Each row is a point on a landscape with many valleys, with its height.
From any point a ball rolls to the lowest of the 2 points nearest to it. It stops when none of these is lower. Distance is the straight distance between rows; heights are no part of it.
q56: [ 96 122  59  69 145 110 121 158 121 161 139  97 120 139 165 105 112 160
  94 164 100  74  89 123 128 105]  h=11.8
q310: [144 141 154 163 118 152  83 100 155 157 162 142 134 113 164 148 160 149
 106 115 123 124  73 105  88 181]  h=41.0
q337: [154  63 138 139 105  66 126 139 188 142 101 115 131 147 133 148 119 151
 114 101 149  91 123  93 120 170]  h=27.2
q815: [ 98 136 128 188 120 113 126 133  99  79 165 142 147  96 179 159 108 128
 116  65 165 135 162 193 169 117]  h=65.9
q590: [119 158 162 139 153 151  82  64 135 169 148 110 144  88 163 136 137 125
 111 158 118 102  85 122  84 211]  h=45.6
q526: [150 175 174 141 109 127 159 115 125 141 132 119 162 163  87 169  99  81
 164 150 144 135 152 108  94 146]  h=60.5
q157: [146 153 161 142 136 126 149 118 137  97 111 124 143 112 112 103 166  95
 183 106 134 100 117  91 114 155]  h=58.8
q753: [148 188 125 173  87 131 114 154 140 105 166 166 163 122  71 164 127  75
 176  92 184 108 119 130 131  98]  h=7.9
q474: [166 153 134 117 160 126 174 150  94 122  88 117 156 145  87 130 128 134
 143 143  74 131 165 109 132 102]  h=71.4
q680: [ 96  61 120 124  98 126 126 120 134 136 146 127  97 125 166 117 133 154
  87 109 137 195 132 163 160 132]  h=70.3
q579: [129 144 116 113 124 121 146  91 143 122 155 106 143 207  53  95  86 125
 179 160 172 118  74 130 143  74]  h=47.2
q687: [ 95  74  77  61 119 123  91 141 159 175 131  82 108 147 154 118 137 148
  77 158 107  98 100 145 139 137]  h=25.5
q970: [122 166 126 141 158 110 148 128  87 102 118  65 162 108 128  75 129 144
 143 151  87 122 161 181 171 131]  h=24.9
q230: [142 188 144 173 124 133 137 164  82  81 113 170 137  71 119 177 137  75
 146  90 121 153 209 149 147  99]  h=63.6
q685: [109  95  70  70 140 122 150 148  77 167  69 120 102 161 148 150  92 159
  70 181  64 117 149 102 131 105]  h=64.3
q710: [148  99 159 118 149 123 135 108 101  77 101 164  67  98 132  97 177 106
 162 102 100 162 107 140 117 128]  h=32.2
q895: [113 104 126 150 107 146  94 142 180 158 115 119 146 105 174 153 131 138
  81 107 146  96 157 122 125 169]  h=16.2
q538: [124  72 106 162  90 111 144 176 167 129 127 120 131 164 166 160 114 167
  83  79 144 141 170 135 179 103]  h=23.0
q578: [142  76 137  98 131  99 125  97 129  91  81 174  58  86 142 115 204 102
 148  87  91 115 110 109 109 124]  h=24.6
q631: [153 195 126 166  94 139 129 153 100  82 150 150 134 131  57 117  98  94
 189 127 176 138 125 124 160  55]  h=15.4
q969: [ 94 193 159 147 122 191 130  73 107 134 164 129 124 132 159  83 112 128
 142 178 174 146 100 113 126 128]  h=34.6
q831: [106  62  90 132  92 117  72 138 176 166 181 116 119 139 161 138 132 166
  69  99 158 132  78 148 135 154]  h=37.5
q945: [ 93  93 122 169  88 128  97 146 166 154 141  96 142 139 166 182  99 164
  66  97 156 128 175 159 161 155]  h=16.7
q123: [127  95 134 124 110  75 161 121 153 108 100 142 147 137 138 134 117 129
 133  92 156  70 131  78 128 122]  h=31.5
q98: [148 126 204 141 115 142 137 103 151 164 132 109 151 147 119 167 117 103
 133 143 138 127 133  83  86 180]  h=59.4
q358: [ 99 152  94  79 169 158 156 133  73 148  87 125 118 160 134 107  94 150
 111 192  79  92 152  91 109  86]  h=66.7
q184: [ 88 137  90  86 121 170 121 124 124 174  99 145  94 103 144 154 104  97
 116 161 114 145 163 144 108 134]  h=57.0
q793: [178  91 122 126 140  37 142 125 127  83 138 162 138 137  82 150 146 110
 160 101 132 129 103 126 103 116]  h=52.2
q765: [163 175 125 162 177 107 106 145  78  91 122 156 146  55 120 144 166 148
 135 136  80  86 123 118  99 141]  h=37.6
q686: [191 143 147 132 158  92 110 132 104  73 120 144 120 105  88 101 186 125
 188 117 117 102  91 113 119 134]  h=56.6
q165: [151 165 127 154 159 131  98  91  78 111 191 156 146 130 109 131 134 170
 127 156 120 132  60 140  97 124]  h=31.1
q684: [139 155 105 164 112 117  78 154 144 121 162 178 174  97 113 207 109  92
 131  92 181  74 136 132 121 110]  h=15.8
q326: [177  75 142 115 157  67 129 117 140  92 152 148 119 127  71  88 187 131
 178 103 132 131  74 139 118 141]  h=54.2
q500: [144 164 150 146 114 142 176 140  92  91  94 141 146 118 126 151 119  76
 136 130 122 159 203 131 143 106]  h=62.4
q885: [152 121 116 124 124  85 146 113 136 111 145 167 143 153  64 138 121 108
 164 108 155 108  90  96 108  92]  h=50.6
q122: [140 117 138 124 131  87 167  98 131  92 157 151 139 188  73 130  89 121
 157 128 165 159 110 120 127  80]  h=49.1
q718: [158  69 118 171 112  93 129 147 157 131 168 132 149 168 133 152 122 164
 107  84 153 155 108 149 148 107]  h=28.4
q671: [ 96 105 136 153 127 148 130 126 107  86 158 137 104 124 187  83 142 166
 103 118 122 187 118 151 151 127]  h=68.8
q70: [ 90 135  65  54 106 148 121 165 107 186  86 139  78 139 166 134 110 145
  78 157  99 103 141  89 129 101]  h=62.0
q461: [111 154 144 154 127 127  88  93 147 158 172 112 167 111 127 142 113 119
 122 146 160 134 117 174 113 154]  h=51.5
q378: [101 114 116  79 168 166 171 135  97 132  88 115 106 199 106  85 104 125
 133 167  84 127 135  87 145 102]  h=68.6
q373: [ 62  98  78  43 110 144 113 113 134 178  85 134  51 104 166 145 135 126
  77 156  97 138 146 115 120 140]  h=59.5
q189: [128 150 196 124 109  86 172  93 122  88  91 138 139 107 115 137 138  73
 168 106 148 103 158 108 107 137]  h=60.3
q869: [181 127 195 168 129 148 123 140 156 148 113 102 156 149 138 142 154 142
 128 104 139 139 139  79 102 199]  h=58.1
q374: [140 167 134 153 154 138 122 152  98 101 141 148 144  98 137  93 169 161
 120 122 117  81 117  91 110 123]  h=30.6
q72: [129  50 140 100 105 102 114 112 194 147 113 122 102 143 131 130 147 132
 122  93 138 142 100 120 122 162]  h=21.7
q725: [173 112 170 133 127 166 141 180 146 161  88 110 147 159 111 127 169 146
 122 106  88 132 162  75 140 173]  h=56.0
q247: [133 138  89 113 104 182  79 151 204 178 157 108 113 109 115 119 150 116
 151 119 150 117  92 168 127 139]  h=56.2
q645: [156 197 132 206 114 120 134 137  76  79 168 149 135 122  80 144  98 121
 155 129 156 172 134 147 168  60]  h=20.1
q617: [126 116  65  76 122 148  82 160 173 173 122 121  93 101 107 124 162  89
 149 105 133 131 116 168 134 104]  h=58.7
q391: [109 154 197 154 116 110 189 126 106  74  96 133 137 123 143 157 115  73
 152 102 152 128 202 112 145 130]  h=61.3
q349: [ 99  70 103  93 152 111 176 142 116  94  92 109 108 148 124  63 135 152
 128 116 105 109 152 125 172  90]  h=39.5
q950: [121  92 139 119 102 182 121 144 151 188 117  99 117 143 120 128 128 136
  89 127 106 219 165 156 149 165]  h=73.1
q152: [126 152 153 104 132 139 143  92 160 157 154  79 161 191  86 107  69 107
 160 175 160 130  91 139 121 135]  h=44.8
q915: [135 174  87 108 118 173 133 137 114 168 128 182 122 131 107 172  98 105
 138 150 129 126 140 113  92  78]  h=51.8
q472: [149 176 100 131 157 112 103 133  81 130 124 181 138  70 121 180 132 103
 132 139 108  79 130 125  67 132]  h=42.7
q602: [126  75 146 101 106 126 121  84 164 134  73 141  83 106 141 126 168 112
 128  90 127 118 105  99 115 158]  h=13.2
q237: [141 175  97 109 150 113 116 131  94 169 121 153 166  97 113 175  82 120
 116 189  97  82 129 131  70 139]  h=46.7
q389: [161  74 150 132 146 131 149 167 126  80 120 138  97 160 127  69 196 159
 158  80 105 162 111 110 150 120]  h=50.1
q426: [113 129 149 137 123 136 137 132 125 118 120 142 130 133 185  89 166 169
 105 110 133  78 115  66 135 137]  h=21.6
q750: [141 102  83 102 127 147 113 163 153 147 107 155  99  90 109 141 155 110
 142  95 114 165 160 148 150 110]  h=60.9
q647: [121 131 108 163 133 111  97 142 143 139 140 157 167  90 151 195 118 131
  98  91 152  68 147 110 110 141]  h=22.0
q790: [137 144 122 118 121 159  93 130 192 191 180  89 152 146  95 138 124 120
 139 153 164 136  81 164 111 161]  h=53.9
q874: [114 188  90 101 124 208 117 132 109 208 128 158 118 121 117 164  94  92
 129 200 105 159 145 128  86 120]  h=54.3
q434: [116  60 169 124 128 146 153 129 113  79 123 138  98 192 157  67 147 154
 130 104 120 162 107  91 148 151]  h=46.6
q491: [123 143 170 105 112 109 169  79 143 135 117 116 123 152  75 157  96  62
 176 149 147 178 152 139  94 140]  h=61.5
q717: [138  88 170 117 168  83 139 107 125  68 115 122  99  99 137  81 174 128
 166 115 102 150 111 169 136 166]  h=38.4
q601: [129 193 145 164 108 204  97 121 142 154 157 104 138 132 123 117 105 109
 161 153 176 137 120 141 136 123]  h=29.2
q382: [122 127  95 118 156 143 135 145 106  98 137 104 123 146 133  48 143 167
 125 117 120 118 126 139 175 110]  h=43.1
q167: [ 98  88 148 126 104  98 145 126 170 115  79 111 112 131 197  97 128 161
  99  99 156  58 130  68 137 149]  h=29.3
q342: [152 182 120 194 141 116 118 121  88  90 195 153 156 120 105 137 116 141
 136 133 163 142 100 135 119  95]  h=25.1
q18: [160  76 105  77 124 114 142 147 143 145  90 141 110 125  76 163 143 105
 142 109  97 172 176 161 161 114]  h=62.7
q108: [152 169 149 166 149 117  94  84 109 130 182 183 136 104 150 156 151 150
 122 136 133 125  65 114  63 150]  h=36.4
q927: [118 177 145 116 152 153 139  84 111 128 133 105 147 155  79 118  75 111
 158 196 124 163 118 139 108 122]  h=41.7
q925: [116  55 113 123 119 131 128 139 154 168 135  70 132 149 156 146 107 149
  82 141 103 207 140 189 171 135]  h=71.7
q746: [125  62 186 109 146  97 163 107 138  72 136 103 108 161 155  61 158 137
 137 119 111 157 111 140 146 161]  h=43.0
q520: [165  77 138 110 134 126 143 165 130 129 110 136 131 168 104  99 150 145
 127  99  91 140 127  98 142 128]  h=53.2
q280: [ 99 186 101 144 141 152 122 124 110 103 135  94 120  76 138  73 120 137
 129 159 130 119 131 187 156 114]  h=10.1
q672: [ 95 152 155 145 130 163  95  92 141 158 135 112 139  70 161 139 128 102
 117 152 139 123 135 150 102 176]  h=49.0
q996: [145 101 147  81 127 127 149 111 129 119  90 134  93 138  70 145 121  85
 158 153 112 179 160 139 116 132]  h=62.6
q875: [119 180 122 190 106 147 133 155  96  91 153 163 150  93 143 181 109 110
 121  93 140 151 185 178 147  90]  h=64.7
q853: [ 73  79  90 102  87 110  81 110 175 181 147  85  88 123 195 131 113 163
  50 148 142 117  94 142 133 171]  h=33.4
q521: [100 133 128 169 145 122 112 106 109  97 174 130 122  86 193 131 135 150
 102 109 155 158 124 182 140 125]  h=67.2
q903: [ 71 106  55  80 127  81 143 134 117 151 100  95 111 128 180 112 104 157
  80 157 109  84 149 131 150  94]  h=24.7
q580: [143 140 145 121 163 158 180 141  94 125  88  93 142 206  83  99 114 135
 150 140  72 125 148  82 155  95]  h=70.1
q492: [107 157 133 109 160 159 135 150 107 107  83  82 142 121 143  58 144 147
 126 142  91  97 154 120 145 141]  h=35.6
q881: [111  94 101 111 132  98 147 151 130 117  97 127 116  97 163 113 131 159
  86 116 112 107 150 139 148 111]  h=32.9
q95: [135 203 126 149 138 165 108 155 119 120 138 108 151 111 125  94 119 134
 149 168 139 100 125 148 139 117]  h=22.1
q879: [120  53 114 141 104  80 111 145 172 140 164  88 138 159 153 107 126 184
  85  90 140 120  94 131 153 133]  h=33.2
q330: [119 205 165 142 141 150 114  72  89 118 154 132 127 111 114 136  92 100
 158 189 150 160 112 117  95 117]  h=38.7
q611: [130 162 103 142 127 125 141 138 104 159 124 142 163 122 115 181  84 125
 115 155 118 102 148 127 115  99]  h=49.4

For each start below, name the point where the ball stops.
q580: q426
q831: q895
q526: q602
q874: q426
q434: q602
q815: q280
q686: q280
q152: q280
q18: q753

Call two points neighbours if one is among the 2 nearest of the other. Go from one point of each pair to the other, from neighbour to neighbour, staying as low as possible. Name the highest point that can't be avoided.
q426, q280: q18
q895, q280: q382
q753, q895: q647
q426, q602: q123
q753, q56: q831

Two balls start at each pair of points below. Name the first point that both come to, or write never.
q925, q996: never
q590, q157: never
q184, q672: never
